Points, in no order, along strands that fork and pass close to each other.
In the rows, 128 means zero.
Two points are linked if the straight distance between their rows is under 89.6. Some points are linked to none.
k32: [165 123 172 135 128 162  98  60 115 125  54 170  96 118 174 146 125 134
 189 114 156]
k503: [172 209 178 117 111 134  95 152 152 127  81 129 105 168 196  92 146 154
 165 170 124]
k562: [171 152 155 123 105 144  90 151 100 146  96 120 131 133 163 102 107 161
 120 122 157]
k909: [ 94 104  89 111 152 110 157 136 162 128 121 147 128 108 122 106  86 137
 122 110 108]
k18: [106 157 133 108 137  95 149  99 201 127 110 141 106 161 149 133 136 112
 185 152 109]
k570: [108 120  68  96  87 105 131 170 102 130 202  66 168 157 109  75 110 118
  75 124  95]
k106: [ 84  84  62 121 149 105 154 177 143 135 146 137 141 111 118  94  91 172
  91 103 103]
k587: [130 130 157 105 135 117 120  86 112 135  82 118 110 187 140 139 152  81
 147 118 162]
k939: [ 84 100  65 100 101 114 130 150 120 114 213  75 175 154  96  73 114  96
  91 134  88]
k490: [ 67  98  76 113 146 119 148 113 150 107 179 117 149 129  75 112 113  68
 123 147  88]
k196: [162 174 109 133  89 115 138 202 124 146 207  97 120 130 152 110 104 149
  88 148  88]
k303: [141 157 133 100 101 126 131 139 116 138 156 103 127 114 115 104  71  71
 114 124 116]
k477: [101  99 122 136 131 134 128  93  85 113 165 119 144 123  59 157 153  65
 108 117 131]
k711: [102  65 112 146 168 155 138 124  89 122 118 158 130  71  72 166 122 135
 102  79 141]
k848: [152 131 177 173 135 132 108 120 103 118  95 129 135 135 131 165 218 184
 125 143 169]
k816: [ 88  81  79  97 151 105 147 124 138 132 115 130 133 139 112 107  94 118
 119  93 124]
k732: [131  74 130 135 151 146 102 105 116 142  57 169 129 119 166 118 111 176
 150  84 172]
k309: [150 145 173 116 128 139  99  90 138 140  50 151  97 158 189 130 133 129
 178 126 151]
k694: [179 148 183 155 129 155  77 130 110 121  61 139 128 149 175 130 185 194
 147 155 164]
k608: [132 161 112  82 105  85 137 153 153 139 127  76 132 205 163  72 138 121
 119 141 117]
k964: [151 153 150 146 118 148 117 134 131 136 130 132 121  93 130 142 114 134
 118 124 131]
k436: [136  88 157 179 163 134 144  86 111 111  95 166 124  90 122 196 197 156
 143 118 147]
k581: [147 126 143 179 139 148 142 129 143 118 140 164 128  56 113 184 151 169
 134 135 117]
k386: [106  88 124 136 173 133 153  76 110 117 130 148 110 114  88 165 125  61
 139 105 121]
k690: [170 191 156 133  97 140 109 161 166 132  95 145  99 154 212 106 135 195
 167 166 112]
k126: [ 75 101  94 102 159 113 153  83 162 106 146 131 124 141  99 124 112  60
 149 132 101]
k638: [135 187 169 147 117 126 115 135 116 109 157  76 140 170  96 138 211  85
 117 184 139]
k324: [101  82 109 182 141 131 148 129 108 110 178 126 149  80  50 182 178 131
 105 128 127]
k959: [ 98  85 114 126 160 144 140  85  85 114 152 130 125 118  62 165 129  48
 114 105 126]
k476: [167 134 164 168 118 160 102 108 151 119  89 181 117  82 182 148 135 199
 168 142 119]
k297: [117 152 110  92  97 101 126 142 138 127 180  69 154 193 121  85 129  74
 116 163 113]
k930: [180 195 202 149 125 145 100 147 107 110  88 112 121 148 134 138 186 142
 135 167 159]
k4: [110  79 137 163 173 133 145  81 135 115  88 176 118 100 123 183 171 148
 149 106 141]
k617: [179 192 169 118 102 139  98 155 121 140  90 117 115 152 181  93 112 147
 141 144 150]
k270: [186 186 155 135  92 155 111 159 145 140 133 136 107  95 183 116  81 160
 139 145 103]
k779: [105  74 112 148 157 142 132 117 109 125 102 161 135  96 105 151 121 147
 120  83 151]
k894: [132 121 165 156 139 114 119 116 106 126 107 114 144 158 111 162 216 146
 113 137 169]
k890: [188 181 207 155 123 159  77 135 103 114  70 134 120 142 161 134 181 162
 153 163 162]
k506: [ 73  67  90 137 175 145 144 134  98 108 153 145 138  74  44 153 118 117
  93 103 122]
k307: [128 155 117 148 117 109 140 155 160 140 159 119 132 148 133 129 162 162
 117 160 122]
k298: [ 90 105  87  68 171 127 161 115 156 124 110 135 105 112 119  94  50  71
 141 103  86]
k896: [113 115 139 142 134 107 122 116 133 128 112 118 144 170 120 151 195 142
 125 137 159]
k772: [151 187 179 139 122 122 114 135 124 119 126  94 133 167 120 136 192 110
 127 177 150]
k202: [137 155 131 176 126 133 150 147 166 125 158 156 122  87 126 167 146 177
 126 158 100]
k170: [154 175 133 128 109 121 136 159 176 143 118 133 110 145 200 109 126 185
 144 159 110]
k185: [152 112 147 113 127 150 109 102  91 146  79 138 109 114 149 130  82 104
 135  83 169]
k300: [149 147 135 111 100 118 107 166 103 152 121 103 144 150 147  88 106 152
  88 114 156]
k193: [185 189 135 137  94 139 125 188 131 145 170 115 112 118 173 107  96 162
 104 155 102]
k698: [195 188 181 140  89 171  82 135 142 129  94 152 100 104 201 116  94 161
 177 159 108]
k94: [ 74  76  68 123 142 112 151 165 126 123 162 127 152 114  85 107 115 162
  82 103 118]
k256: [113  90 112  99 163 136 136 116 105 137 109 150 110 105 111 127  63  83
 117  80 139]
k265: [ 83  91  79  86 130  90 135 133 129 134 125 113 151 168 118  91 119 126
 106 100 139]
k869: [155 170 113 100  98  94 139 181 141 151 129  85 121 179 194  71 114 161
 112 138 102]
k800: [104 120  76  73 153 114 175 149 142 125 144 112 124  96 112  78  35  89
 116 117  68]
k142: [119 131 132 124 100 125 100 142  62 128 171  79 168 154  65 140 166 100
  83 126 154]
k716: [134 138 139 114 138 152 138 104 159 132 101 163  89  84 148 138  67 103
 174 114 107]
k654: [135 154 101 164 123 122 151 170 176 129 179 146 116 108 134 148 135 178
 115 167  92]
k278: [122 135  88 107  95 117 131 175 104 139 185  95 153 127 105  92  98 124
  77 116 113]
k675: [136 107 126 105 139 149 126 113  98 137  99 149 110  93 129 117  51 100
 122  73 139]
k828: [105 112 124  95 116 109 115 110  95 134 142  96 150 169  99 110 124  72
 106 113 144]
k66: [129 131  92  91 118 119 153 159 125 134 152 105 127  98 118  82  45  95
 105 109  92]
k572: [134 158  96 116 118 102 157 164 188 143 143 133 118 148 184 104 107 173
 133 149  87]
k174: [148 131 168 148 125 133  88 127 120 134  60 140 132 159 174 126 177 198
 147 142 178]
k62: [114 113 127 123 158 136 146  90 148 123 106 161 100 102 118 156 106  99
 156 109 121]
k226: [167 142 174 174 125 163 130 102 117 114 119 160 107  57 122 189 142 136
 151 129 131]
k412: [168 158 155 157 112 153  99 131 163 126  93 169 115 113 201 128 136 209
 165 157 126]
k55: [144 121 140 166 137 154 127 108 163 124  90 192 116  68 158 154 118 187
 169 127 113]
k110: [113 126 123 134 126 106 135 125 150 131 137 123 146 151 115 140 164 143
 125 139 149]
k835: [ 91  85 100  80 175 133 145  99 117 130  96 151 102 132 116 117  69  59
 136  86 118]
k866: [154 121 158 137 152 174 119  80 128 119  78 184  83  70 157 157  83 120
 186 106 116]
k36: [166 121 165 138 129 175 103  94 127 128  73 175  98  82 169 142  91 131
 185 109 144]
k946: [100 148 107 106 124  95 168 116 208 130 143 121 113 148 153 110 122 115
 164 158  85]
k655: [129  67 132 144 155 155 111  98  99 133  73 173 133  99 141 142 121 159
 137  82 170]
k533: [ 87 119 113 101 139 106 146  81 165 124 143 117 116 159 110 131 121  46
 158 146 108]
k96: [109 128 104  87 124  86 138 125 153 140 119 104 139 180 145  92 124 123
 131 125 139]
k360: [138 160 107 130  86 131 140 176 111 140 208  95 138 125  98 114 106 111
  89 149 105]
k104: [159 108 186 186 146 140 122  97  98 106  88 152 134 100 139 186 217 176
 139 130 151]
k271: [108 107 138 111 129 115 111  85  92 126 133  95 142 193  93 143 176  57
 127 125 155]
k450: [115 121  93 152 110 123 138 177 119 131 193 128 151 104  84 138 131 161
  84 136 116]
k75: [117 129 110 133 133 128 143 145 159 133 139 152 124  93 127 133 102 143
 131 127 116]
k379: [147 127 160 117 118 137  93 131  65 141 109 111 137 152 111 130 134 116
 103  90 179]
k852: [130 104 119 124 128 134 113 127 140 143  73 151 129 127 182  90  95 185
 151 106 151]
k78: [167 112 170 116 132 154  91 104  49 141  76 123 119 146 130 139 119  93
 120  85 182]
k203: [ 81 109  80 109  98 121 114 131 113 104 222  74 186 168  81  96 154  82
 104 152 112]
k661: [109 105 128 165 150 128 154 102 125 116 161 140 139  83  73 178 167 114
 124 134 122]
k125: [109 148  86 109 126  92 167 155 199 136 150 129 113 137 162 100 109 147
 138 148  77]
k688: [108 138 117 130 119 118 129 118 130 117 188  97 156 141  87 138 161  88
 121 157 124]
k944: [156 162 156 147 111 142 121 153 119 132 149 120 137 112 118 143 136 137
 112 138 145]
k505: [ 64  82  61 121 141 114 151 140 136 110 186 113 156 119  81 108 121 112
 104 137  97]
k650: [142 133 174 126 135 137  95  87 125 134  38 142 109 178 181 129 172 156
 176 130 172]
k400: [ 89  92  98 147 144 137 138 142 101 118 179 128 144  80  47 150 127 116
  93 116 122]
k775: [119  98 127 160 175 146 148 100 161 109  92 194 111  69 126 168 127 164
 162 117 115]
k406: [101 127  91 150 113 115 138 149 140 122 207 105 151 133  86 136 151 131
 100 156 111]
k827: [103 111 120  60 135 105 151  84 145 141 105 120 102 181 144 101  87  44
 160 108 122]
k54: [155 182 146 147  98 140 120 162 104 135 192  93 138 119  95 146 146 114
  95 159 124]
k847: [136 102 168 181 144 134 152  95 108 104 141 142 130  72  88 209 193 130
 129 125 129]
k693: [129 138 126  93 102 121 117 134 104 133 157  92 144 140  95 111  84  58
 101 113 131]
k979: [126 122 100 124 108 103 136 176 125 147 138 110 144 146 149  97 117 175
  89 114 137]
k544: [138 120 110 129 120 118 130 152 150 141  96 146 122 125 186  96 100 196
 132 121 136]
k214: [101 145 116 119 116 113 145 113 159 119 169 100 135 147 106 123 137  76
 136 153 115]
k187: [133 124 147 119 117 121  91 144  61 134 138  93 156 157  86 132 155 106
  85 106 181]
k484: [144 141  84 101  99  93 155 181 134 147 159  86 133 150 162  73  92 155
  93 122  95]
k320: [122 154 154 124 134 115 142 102 194 123  95 156 105 142 163 142 136 132
 183 146 110]
k103: [104  98 135 133 135 119 113  89  82 110 154  88 154 168  75 152 193  64
 117 128 152]

A fork is a point with three links. Follow the links from the first point to the second and name the forks in between, in order.
k490; k570 => k909, k360
k698; k944 => k360
k170; k484 => k690
k608; k964 => k909
k654; k847 => k436
k324; k572 => k436, k690
k203; k265 => k360, k909
k562; k104 => k690, k436

A fork is a point with three links, a tip a point with one. Leave the first point through the second and follow the links. Name the first fork or tip that comes.
k320; k18 => k690
k562; k300 => k909
k324; k400 => k544
k654; k307 => k436
k110; k307 => k226
k650; k174 => k638
k835; k256 => k142
k698; k270 => k360
k690; k170 => k320
k126; k533 => k450
